Points on a hilly landscape, in no order, each with its height.
A climber steps from a point to whichever of its 2 nearest points has the largest rise for the distance, and stops where none of them is higher. Distance is the straight distance between rows; heights are no part of it.
Dira: [ 92  87  91  59 101  76 110  91  94 101 105 109 122  76 106  92 107 109
 109  69 118 105  97  77  89]  height 3.65
bup: [ 74  91  98  65 115 107  98 107  92  99  83 117 111  89  97  94 114  90
  97  95 101 131  99  87 117]  height 4.10
teg: [ 97 109 103 110  95  80 116  94  99  98 125 116 109  92 104 108 106 112
  92  97 116 116  97  75 114]  height 0.86
zufi: [118  95 100 128 102 130  69  98  79 116 107 104 109 120 126  92 107  91
  81 129  69 122  96 104 108]  height 4.16
zisiz: [113 108 113 117 102 110 103  74  81  92 112  97  92 120 114 112  94  99
  94 128  89  90  90  96  89]  height 4.79
nagu: [103 104 117 114 121 117 122  99 108  94  83  95 100  89 117 106 116  99
  88 102  83 112 106 114 100]  height 3.38
vigob: [ 84  87  99 121  99  98  92  91 111 107 101  98  99 108 112  99 106 115
 112  77  87 110 105 103 130]  height 2.63
fur: [100 126  98  96 100 105 112  91  98 113 111 103 105 109 101 108  86 108
  93 114  85  88  97  97  87]  height 4.50
vota: [ 98  78  83  76 112  72  97  85 104 102  71 105 129  93  80  85 104 116
 130  84 135  92 100  69  87]  height 2.26
fini: [ 86 107 120 123 105 118  90 112  93 133 101  94  80 135 114 113 102 104
  64 133  70 119 102 105  93]  height 4.25
mileg: [112 106  70 110 103 117  95  92 113 109  90  83 100 110  99 100  93  99
 129  99 111  90 103  93  93]  height 1.03
zilok: [ 84  90 122 108 110 123 119 103 104  87  97 116 105 118 103 104 103 107
  83 104  79 121 117 108 112]  height 3.70
Beleb: [ 72  84  91  96 104 106 101  90 103  93  87  99  82 111 114  92  94 112
 121  82  88 124 121  86 126]  height 2.96
pimu: [121  91  92 101  90 112 109  96  98 106 114 114 107  95  81 105 122  75
 108 100 102  92 122 126  91]  height 0.51
Ran: [ 94 103  89 114 109  82 105 102  81  79 105 104 104  93  86 108  99  98
 104  82  97 100  70 118 114]  height 4.84
botaz: [113  88  93  95  96 107  98 112  90 107  86 116 106  93  99  97  80 101
 105  87 117 128  86  84 127]  height 4.98
Rebi: [ 69  85  78  47 113 107  91  94  85 102  87 109  95 102  97  85  94  94
 117  82  93 137 106  81 106]  height 3.72
pidod: [107 105  99 113 114  86 105 118  97 103 101  96 108  93  82 102  83 107
  99  98  80  53 106 108 109]  height 5.85
gevu: [ 91  91  82  91  99  85  99 120 119  95 121  77  89  69  82  85 112 105
 119  91 114  69 116 112 105]  height 5.82
vibo: [ 76  94 107  94 112 124  92  83  86 107 107 109  80 123  84 111  87 106
 111 101  72 128  93 111 108]  height 5.18
sasem: [107  97 114 146 102 132  72 102  81  97 101  97  91 126 114  85 119  71
  67 125  77 126 107 113  95]  height 4.33
Rim: [106 104 114 102  87 111  95  99 102 103 124  83 100 103 128  83 107 110
  97 128  93  86 100  88 119]  height 3.46
Noke: [ 81 104  80  67 102 102  94 100 111  96 122  93 101 108  88  93  95 109
  95 114 119  87  98  79 105]  height 3.97
Nit: [114 127  73  92  97  77 105  97  98 103 111  99 110  99  81 116  86  82
 110  80  98  87  93 102  83]  height 2.87
foz: [ 94 112 126 103  75 110  71  94  88 116  98  92  90 112 120 121  95  94
  93 113  84  91 105  93 121]  height 5.96
vof: [106 117 109 129  95 103  96 101  69  80 106 101  80  94 107 108 122  65
  73 113  89  97 101 122 102]  height 4.83
Kise: [ 90 111  76  85  88 116 102 113  83  87  85 119  97  95 101  95  72  95
 113  99 114 105  96  89  96]  height 4.62
kani: [119 107 109  99 101  96  94  77 103  91  97  98 104  95  89 112 106  93
  89 103  94  84  90 126 102]  height 3.74
Tulu: [ 85  95  95  98  88 132  75 116  93 101  88 113  90 123  99  97  69  97
 106 105 110 113  96  87 111]  height 4.35
fumu: [ 95 114  95 124 117  90  94 112  91 100 101 108 103 116  85 121  92  94
  79  88  91  86  78 101 117]  height 5.12
Kevo: [ 84  89 110  99  93 115 107  82 106 104 119 118  79 122  82 109  99 127
  94  92  95 123  97 109 112]  height 5.77
bufop: [108  97  75  63 106  67 114  97 106  95 108  93 118  90  89 114  85 102
 113  66 112  90  89  90  78]  height 3.11
neso: [ 89 109  93  88 107 114  94 111 119  90 121  84  78  95  88  95 104  97
  98  81 123  86 103  80  98]  height 4.38
nefin: [103  88  92 100  98  86 104 106 134  78  89  87 112  91  93 109 101 103
 131  82 129  70 110 109  54]  height 0.94
Lipu: [ 80 117 119 106  96 115  85  96  82 105 113 103  83 116  93  97  81  91
 119 103  65 106 106  99  93]  height 4.82
vefot: [100 113  83 132  71 107  92  96  95 100 104 112 104 117 122  99 101  96
 109  91 102 120 108 107  86]  height 3.99
rilu: [ 94  88 126  85  79  91 120 112 104 108 122 101 100 110  95  93  98  92
  88  88 103  93 101 102 120]  height 3.44
Med: [116 117  97  89 108  73 106 105 121  87  78  88 118  73  75 105 112  92
 104  83 107 102  91 110  94]  height 5.01
fuf: [ 90 102 107 119  84 105  66 107  81 117  99 112  94 125 109 120  92  89
  90 138  92  94 125 100 101]  height 5.65
rel: [ 79 108  91 100  95 103 104 128 113  99 105  87  91  82  83  76 103  96
 108  70 110  84 108  96 108]  height 4.95
luse: [138  92  98 110 117  90 111  83 123  96  94  82 108  98  93 117 116 109
 101 108 111  81  96 120  94]  height 3.92
daga: [113 125 107 103  98  85 110  73  96  92 104 110 104  80 102 111 104 102
  91 112  73 109 108 125  96]  height 3.96
Denu: [114 113 126 139  98 119  91 103  90  91  95 100  88  98 107  85 117  82
  74 114  84  99 106 102 100]  height 4.58
danov: [ 79  85  90  64  91  67 111  87  89 101 116 101 111  99 111  84 110  93
 110  71 123 132 103  81 106]  height 3.08
tuves: [ 94 112 126 108 108 110 102 101 110 106  91  98 101  87  95  81 100 116
 103 102  79  85  83 108  88]  height 2.62
mov: [ 98  83  86  77 117  76 109 104 133  92  77  86 118  77  84  74 102 127
 131  80 123  82 106  81  78]  height 1.66
dedi: [ 99  80  90  66 112  58  96  93  88 107  65  97 117  70  96  71 114  99
 131  72 132 109  94  74  94]  height 2.85
gufe: [ 90 100  98  83 105  87 109  95 109  99  76  98 116  86  92 101 107  99
 107  87  98 114 102  94 114]  height 4.53
mato: [107  97  78  88  95 105 102  98 109  99 115 114 118  80 117  95 104 117
 100  82 103  93  94 111  77]  height 3.88
Nub: [ 96  74  93  57  95  41  92 104 105  96  86  90 105  58  90  68 104 115
 123  71 132  96 108  91  89]  height 2.23
funu: [102 104  84 111 124 137 104  90 104  98  82  94  91 106 100 105  96 109
 109 115 102  98 100 101  88]  height 0.92
vul: [ 96 106  95 112 118 142  95 107  97  97  88 102  85 104 115 114  76 105
 111  87  96 106  84  86  94]  height 0.81
Suvek: [ 83  81  78  73 121 102  97  88  96  92  88 100  77  88 104  82 105 103
 110  65  99 141 106  83 128]  height 3.35
pover: [117 104 120  94  84  97 112  95 105  99 128  84 110 106  91  86 105  87
  94 117 108  84 104  91 116]  height 3.18
tokeb: [105 100 106 107 101  95 110  82  90 104 117 123  82 112  95 104  87 123
  92 121  97 124  95 114 109]  height 5.19
Fiso: [115  87 111 136  96  98  94  89  64 107  97 107  87 129 129 120  95  96
  91 147 100  97  86  93  98]  height 5.06
totiv: [114 102 110  82  93  65 108 120 124  90 104  80 111  55  72  98 116  93
 110 103 113  85 102 120  93]  height 5.53
dizo: [ 95 107 110 139  90 108  76  96  81 111  79 102  78 118 117 106 103 101
  96 144  93  92  98 101  99]  height 5.34
Vis: [123  99 119 128 116 108 120  96 111  94  97  89 112  84 105  96 121  95
 103 107 109  87 102 107  98]  height 3.58
mezim: [103  89 134 102  86 126  98 114  88 107 102  94  78 122 120  99  83  93
  79 122  91 114  92  99 118]  height 3.98
Kadol: [ 85  95  93  79  92 125  91  94 117 104  95 104 105  99 110  94 103 101
 105  80 105  94 103 113  74]  height 3.51
mag: [111 117 108 126  95  84 114 109  79  92 106 100 102  93 100 117 111  81
  94 102  91  75 108 108 106]  height 5.09
tefa: [ 92  98 102 125  76 102  98 101 109 115  92  97 105 108 110  99 112 102
 110 108 113  93  97 103  88]  height 3.64
mesal: [ 98 112  90  92 102 115  92 110  94  78  83 102  90 103 103 123  88  98
  89 121 104 131  94 100 117]  height 5.55
Neki: [124 104 104 111 111  78 119 117 115 103  96  95 104  85  82  97  91 110
 101 114  79  55 107 130  78]  height 5.31
Bom: [ 91  97  77  61  91  97 113 108  88  99  85 115 109  77 100  91  83 103
 111  72 107 105  91  87  87]  height 4.21
sapi: [115  99 107 113  99 116 105 112  96  92  85 116 105  99 111 113 102  96
  88 105 128 123  88  93 121]  height 5.28
Lero: [ 88 100 120  91  97 103 104 108 136 105  95  93 108  92  96  90 111 113
  95  82 107  92  86 101  79]  height 3.04
roto: [120 116  99  95  99  98 106  84  99  99 131 111 106  81 112 115  94 114
  92  97  84  92  95 105  81]  height 4.22
samel: [ 99 122  99 131  75 115  99 109  92 119  95 109  85 112 113 107  88  96
  92 107  85 129 104  99  77]  height 4.23
Koti: [ 83 117 109 118  97 108  91  89  97 126 101 100  80 134  99 114  98  90
  99 113  72 119 108  91  88]  height 4.51
ket: [102  97  78  87  94  94 107  92 132  97  84  82 105  90  95  93  95 110
 127  95 127  76 110  86  85]  height 1.24
ler: [ 91  98  96 100 100 120  94 106  88 101  97 106 113 113 112 113  90  92
 111  74 102  99  69  97  91]  height 0.73
Feful: [ 98 103 105  81  99 121  95 101 103 103 117  97  97 105 107  89  83 110
  86 129 107  99  85  83 118]  height 3.69
zor: [134  91 114 127 118  90 115 102 109 104  92 108  96  99  83  89 110 107
  66 124  82  51 113 133  72]  height 4.70
pep: [105  95 133 107  85 115  97 115 100 111 106  88 107 130  99  98  90  86
  74  97  92  88  93  97 115]  height 3.77
Duzam: [ 84  89  88  75 102  57 111  93 115  87 114 100 111  79  96  80 126 112
 114 101 112 106 107 101 115]  height 1.33
Gudom: [104  87  94  71  86  49  97  88 116 101 104 110 112  60  74  76 111 126
 123  91 121 110 111 106  98]  height 1.72
kub: [ 91  91 104 123 124 131  98 116  98 101  99 112  98 129 107 107 102 106
  62 127  81 122 115 107  94]  height 4.01
tevup: [138  90  99 118 107  99 123  95 108  95  97  90  99 111 103 107 105 100
  72 114 106  60  96 132  75]  height 4.24
Ziz: [112  90  86  81  96  77 107  86 112  92 129 106 114  83 107  92 108 113
  99  98 126 103 103  89 119]  height 1.06
Vufez: [111  96  98 101 101 110 103 105  90 110 110 106 113 111  90 123 101  75
 104  76  99  98 102 111  98]  height 0.63
Tuda: [104 108 103 119 115  84  93 103  94 110  96  93 107 114  98 126 110  87
  84 106  79  64 109 108 110]  height 5.39
dofod: [ 99  90 107 102  89 125  87 109  86 106 112  89  81 134 112 104  76  85
 105 128 104 121 107  85 127]  height 4.15
ritar: [ 97  95  93  77 107  68 103 124 115  82  98  74  97  53  87  76 114  91
 116  77 121  87 109 104 104]  height 6.42
tob: [ 98 120 103 107  87  98  79 101  84  94  97  96  81 120 122 124  81  92
  80 119  90 120  92  97 112]  height 5.72

For each start below, name the point where the climber stops.
Vufez | dedi
zilok | Kevo
tefa | Kevo
kani | foz
Beleb | ritar
Lero | foz
pover | ritar
